A landscape with many valleys, sampled at points; each row gives a point and its height.
A ball rolls from a point to the lowest of its 2 nearest points, and stops where none of them is lower. Distance is the straight distance between rows; heights are no part of it.
(343) (h 9.9): [151 138 204 118 114 105 142  93 213 139 107 127 115 127 148 138 115 146
  96 195  90 100 151]
(117) (h 35.7): [133 156 205 118 108 102 104  68 178 133 134 135 110 126 135 188 164 115
 152 150 123 120 114]
(615) (h 49.4): [127 194 145  88 139 130  73  83  93 131 170 129 101 112 106 172 158  72
 112 112 114 139 110]
(886) (h 25.1): [ 98 173 144 188 140 153 121 142 134 147 198 107 168  83 141 155 143 102
 157 113 105 115  94]
(1041) (h 42.7): [116 167 100  70 125 164 108 130  78 145 159 177 133 101 146  49 106  54
  91 116 122 105 127]
(359) (h 13.5): [116 150 186 154 134 108 167 112 205 123 132 112 125  99 149 160 132 141
 145 154  87 104 140]
(90) (h 37.9): [ 89 106  87 173 129 136 138 119 180 107  63 105 118 159 145  93 138 135
 176 138 173 115 141]
(883) (h 56.2): [ 91 188 105 145 115 132  79 114  92 125 167 114 126 104 121 144 123  88
 127 136 125  98  88]
(870) (h 51.9): [135 187 149  87 124 151 103  83  89 120 163 142  96 118 116 141 123  72
  90 108  94 157 129]
(1010) (h 32.8): [183  89 175 116  99 167 127 102 173 135  52 133 106 146 162 117 119 191
 117  85 117 151 147]
(372) (h 16.9): [156  75 113 118 135 127 133 124 174 120  39 120 126 179  99 160 130 191
  98  95 108 146 166]
(865) (h 22.0): [ 94 157 143 192 161 150 150 151 161 144 177 107 157  91 147 154 150 132
 166 101 117 127 114]
(253) (h 36.3): [169  93 157 115  92 161 132 113 111 116 101 122 131 153 145 111 133 188
 127  80 138 195 142]
(828) (h 43.1): [133 173 152 110  88 148 113 113 122  80 116 130  54 125 134 136  90 141
  91 144  93 130 124]
(450) (h 53.6): [108 104  76 170 169  92 116 184 102 146 186 140 173 113 104 142 145 134
 144 134 154  97 114]
(725) (h 18.7): [185  65 131 115 144 113 142 104 220 140  48 129 129 130 136 124 110 167
 116 135 103 118 166]
(593) (h 40.4): [147 153 167 115  86 158 142 116 112  88 111 122  83 125 141 126  91 140
  92 126 100 163 137]
(587) (h 56.4): [ 61 158 107 194 127 122 135 118 174  97 109 121 134 134 167 119 111 129
 187 172 142  95 110]
(17) (h 21.1): [113 117 112 109  98 161 127 160  73 110 121 133 108 152 158  87 108 165
 143 122 158 159 116]
(129) (h 40.5): [ 64 147  99 157 126 148 132 173  97 144 130 101 129 138 125 102 117 122
 170 152 170 118 107]
(610) (h 52.0): [109 128 139 135 109 113 113  81 207 114  74 143  89 136 165  95 106 144
 122 179 112  66 120]
(934) (h 61.0): [106 181 118 169 116 140  97 122  76 166 168 134 184  94 119 114 112  71
 130 171 179 110  94]
(206) (h 28.6): [111 147 138 151 137 136 133 155 112 158 188 100 156  84 121 126 145  78
 150 120 112 138 111]
(66) (h 18.9): [131 138 145 155 133 112 173 173 162 106 137 105 120  93 116 154 107 131
 132 142  75 135 147]
(911) (h 59.2): [ 71 194 106 202 122 146  99 130  87 147 151 131 174 119 129 128 104  95
 148 175 164 105  92]
(833) (h 44.9): [112  91  59 111 148 112 125 195  79 124 119 152 124 175 114 115 124 168
 151 140 173 109 108]
(246) (h 23.5): [127  99 122 143  95 166 117 119 145 109  64 132  98 164 169  79 116 180
 143  98 149 140 115]
(682) (h 49.0): [117  98 115 138 129 137 133  87 220 114  50 128 109 141 161  73 112 131
 160 167 130  70 134]
(532) (h 27.4): [146 137 139 113 133 143 148 165 101 132 160 108 130 104  97 133 106  71
 108 130  73 169 156]
(441) (h 53.0): [ 88 143 146 140 121 101 127  93 208 110  98 135 106 118 160 115 114 145
 137 191  99  61 128]
(579) (h 33.3): [164 122  92  68 150 147 154 173  81 144 153 161 148 105 116  70  98  75
  86 115  99 148 165]
(671) (h 15.8): [135  83 103 122 127  99 146 151 117 124 107 109 121 154  97 141 127 167
 117 106 128 162 131]
(172) (h 15.0): [126  68  91 146 153 106 129 107 150 124  85 114 143 188  97 152 172 159
 125  98 154 113 136]
(120) (h 31.7): [161 131 106  93 145 151 152 175  81 134 157 132 137 110 109 103  84  72
  87 125  88 166 169]
(774) (h 54.2): [100 172 108 136 104 127  92  97  82 102 148 133 112 111 146 129 107  88
 123 145 137 125  77]
(836) (h 50.2): [125  63  81 109 127 103 110 130  93 121 103 157 146 197 110 134 137 192
  95 103 156 108 121]
(594) (h 24.3): [174  85  96  77 146  99 142 156  67 135 162 150 147 126  94 142 123 125
  88 110 126 162 143]
(330) (h 54.3): [ 79 151 125 174 125 108 138 114 199  95 104 116 117 112 167 120 108 140
 166 166 110  75 121]
(207) (h 12.0): [188  80 165 118 118 124 145 102 218 145  54 139 129 123 160 112  99 160
  99 154 103 116 154]
(493) (h 45.8): [160 132 161  73 123 144 145 111  71 156 178 137 136 107 137 112 139  66
 121 108 131 173 127]
(839) (h 53.7): [139  97  63 110 164  97 118 207  89 135 175 151 150 107  90 105 120 103
 129 143 125 102 131]
(943) (h 18.6): [ 91 136 138 182 168 122 168 148 170 139 153  97 144 110 132 156 165 155
 178 100 131 130 139]
(65) (h 38.4): [144 147 114  64 135 163 137 140  74 144 159 180 131  96 155  46  94  63
  81 101 114 129 155]
(775) (h 43.2): [ 95 112  79 132 146 123 127 186  92 142 124 119 129 158 114 112 125 155
 156 140 176 120 117]
(553) (h 20.1): [129  88 116 139 163  84 137 157  96 146 169 131 153 155  77 177 160 147
 110 103 118 119 136]
(613) (h 50.7): [115 159 100 110 105 144 101 111  62 102 165 166 120 108 167  89  95  86
 117 139 140 135 101]
(198) (h 29.8): [ 87 102 106 160 137 140 150 133 154 130  74  93 122 162 118 108 146 148
 163 119 178 133 137]
(609) (h 39.2): [110 174 146 169 107 103 106  79 144 119 137 118 123 109 142 160 147 105
 134 151 142 117  85]
(1004) (h 12.1): [172  78 160 130 165 104 158 113 227 131  84 128 142 153 107 169 160 164
 150 125  96 121 191]
(369) (h 16.4): [175  65 144 119 167 112 156 102 234 149  65 125 141 142 113 136 139 161
 131 139  97 100 191]
(508) (h 52.5): [132  71 114  92 119 111 119 126  74 128 118 154 155 192  92 166 135 178
  71  97 136 112 124]
(539) (h 38.0): [ 75 148 114 184 130 137 146 153 123 139 130  91 139 127 133 120 135 131
 165 138 159 123 110]
(491) (h 27.1): [174  92  81  56 154 113 133 166  53 125 163 177 139 126  93 119 107 132
  78 105 137 115 155]
(694) (h 30.0): [174 113 200 103  94 127 147 112 164 125  92 116 114 142 134 162 137 136
 141 124 110 179 143]
(853) (h 26.1): [125 133 121  98 102 167 128 149  56 103 139 142 106 129 151  74  95 144
 124 115 138 155 124]
(1019) (h 39.6): [179  99 178  95  97 155 136 113  90 125 138 130 135 149 136 123 143 159
 135  82 149 198 137]
(778) (h 42.9): [158 131 180  82 103 152 133 105  77 141 159 127 129 137 137 128 147 105
 137 101 146 183 122]
(666) (h 23.2): [110  93 111 157 154 118 150 124 144 143  99  96 137 166 106 129 169 154
 155 105 179 135 140]
(902) (h 47.7): [130  71  65 103 124 112 105 158  74 114 109 169 138 193 125 120 122 196
 119 120 169 114 114]
(1038) (h 52.9): [124 120  76 146 162 119 114 208 101 159 182 134 176  90  97 105 137 100
 143 142 152  91 114]
(247) (h 30.8): [144 134 120  93 110 169 144 162  56  86 141 144 111 132 145  80  72 141
 102 111 103 169 157]
(588) (h 29.6): [175  99  72  57 165 122 132 185  73 131 150 182 144 102 101  86  99 104
  96 114 129 118 163]
(3) (h 34.0): [ 96 143 135 166 102 121 135 113 136 121 115  98 122 125 146 130 134 120
 142 144 153 133  97]
(422) (h 37.4): [115 176 178 159 113 106 114  68 163 124 138 122 127 118 146 178 171 110
 162 151 140 114  99]
(868) (h 18.1): [110  98 108 174 182  90 150 141 140 129 162 124 145 161 101 179 177 163
 136  89 119 110 139]
(1000) (h 10.5): [105 112 113 135  89 151 130 147 118 110  86 116  97 165 163  83 107 159
 149 124 165 148 104]
(723) (h 6.7): [136  77 125 163 177  97 157 109 207 111 113 131 136 152 106 167 175 168
 145 104 106 110 177]
(46) (h 22.7): [144  90  97 109 132 102 145 165  83 124 150 124 135 125 110 124 114 128
 113 121 132 162 119]
(477) (h 22.1): [166  86 117  94 151  93 137 158  73 139 161 143 160 154  71 175 143 132
  85 109 114 143 144]
(389) (h 47.4): [130 202 127 107 147 120  54  81 118 134 158 109 104 108  98 192 166 105
 136 122 144 132 101]
(538) (h 48.0): [ 57 184 129 153 117 138 118 129 149 116 118  96  84 131 134 141 124 134
 149 144 119  75 110]
(8) (h 44.5): [110 100 101 153 121 135 140 112 195 101  51 124 100 149 168  90 116 142
 167 146 146 111 125]
(875) (h 44.7): [132 186 129 127 124 124  60  62 105 118 145 126  96 124 122 161 161 122
 116 127 183 151  93]
(638) (h 30.7): [119 121 121 153 158 118 142 176 112 155 184 106 158  92 107 132 155 103
 145 117 109 142 129]
(323) (h 31.4): [149  97 158 126  86 163 137 103 143 121  74 116  99 153 160 104 130 180
 125  88 135 164 120]
(504) (h 36.5): [162 129 133 112  94 155 148 155 105  83 108 123  98 128 140 115  71 149
 102 131  96 174 151]
(177) (h 3.7): [134  73 110 121 141 110 130 123 143 119  79 119 126 187  90 171 150 179
 103  92 119 137 144]
(398) (h 33.7): [155 144 219 108  90 119 124  92 161 128 120 133 100 138 134 176 146 127
 149 144 116 148 129]
(262) (h 25.0): [150 103 162 131 116 111 160 122 164 133  99  99 126 139 125 152 145 145
 152 118 122 164 127]
(948) (h 63.2): [118 191 113 120 127 147  78  91  71 162 172 147 169  96 119 107 128  44
 103 144 173 103  98]
(1043) (h 6.6): [176 103 195 113 101 117 147  92 208 141  74 134 116 125 158 126 108 151
  99 179  93 118 146]
(245) (h 51.0): [144 132 116  94 140 141 129 168  95 175 173 137 167  71 109  78 142  51
 128 132 146 109 135]
(56) (h 27.2): [179  73 133 115 118 156 123 118 174 127  47 131 125 155 139 142 126 202
 109  80 114 164 165]
(105) (h 57.7): [ 70 203 105 196 125 133  81 105 109 129 157 120 159 114 126 155 116 100
 139 148 146  90  90]
(546) (h 16.0): [116 105 138 168 175 109 158 151 164 139 155 107 141 138 113 176 174 160
 167  97 115 139 144]
(476) (h 11.8): [126 156 208 132 122 100 147  92 199 130 132 127 117 107 139 160 137 150
 125 176  82  93 145]
(101) (h 22.6): [138 133 136 142 124 118 160 167 125 118 141 102 110 100 109 144 103 104
 122 135  77 156 133]
(951) (h 41.9): [122 185 129 148 115 107  59  61 144 112 124 129 104 116 133 166 154 131
 113 150 169 114  82]
(347) (h 48.4): [145 139 138  83 130 144 137 123  78 165 176 143 157  93 131  88 133  53
 118 119 141 146 125]
(14) (h 47.2): [108 177  98  87 127 166  80 114  50 112 166 170 110 114 153  77  93  83
 104 117 124 120 118]
(1007) (h 15.9): [111 138 154 169 141 107 165 147 190 105 136 111 125  90 143 152 119 149
 146 145  78 111 143]
(167) (h 45.9): [ 85 172 136 123  98 138 115 131 125 104 121 107  71 122 122 142 102 117
 120 143  94 111 106]
(699) (h 65.1): [132 192 123  94 141 146  80  83  81 165 183 160 156 110 126 110 147  34
 100 119 146 126 108]
(789) (h 52.1): [134 128 102 124 151 137 124 195 102 180 178 127 177  74 101  90 149  80
 140 139 156 100 129]
(748) (h 29.1): [131 114 163 152 105 105 149  92 164 128  99 103 121 124 148 140 149 133
 153 136 134 140 115]

For each start below, name the point where the ball stops.
(101) -> (1043)
(610) -> (177)
(593) -> (1000)
(951) -> (262)
(638) -> (546)

Call two points neighbours if one is among the 2 nearest of the other. Go from one point of each pair to the other, from neighbour to neighbour, staying as low as possible. Name the highest point that can't be avoided.
(1000) and (1043) -> (1010)
(177) and (723) -> (594)
(723) and (1043) -> (725)
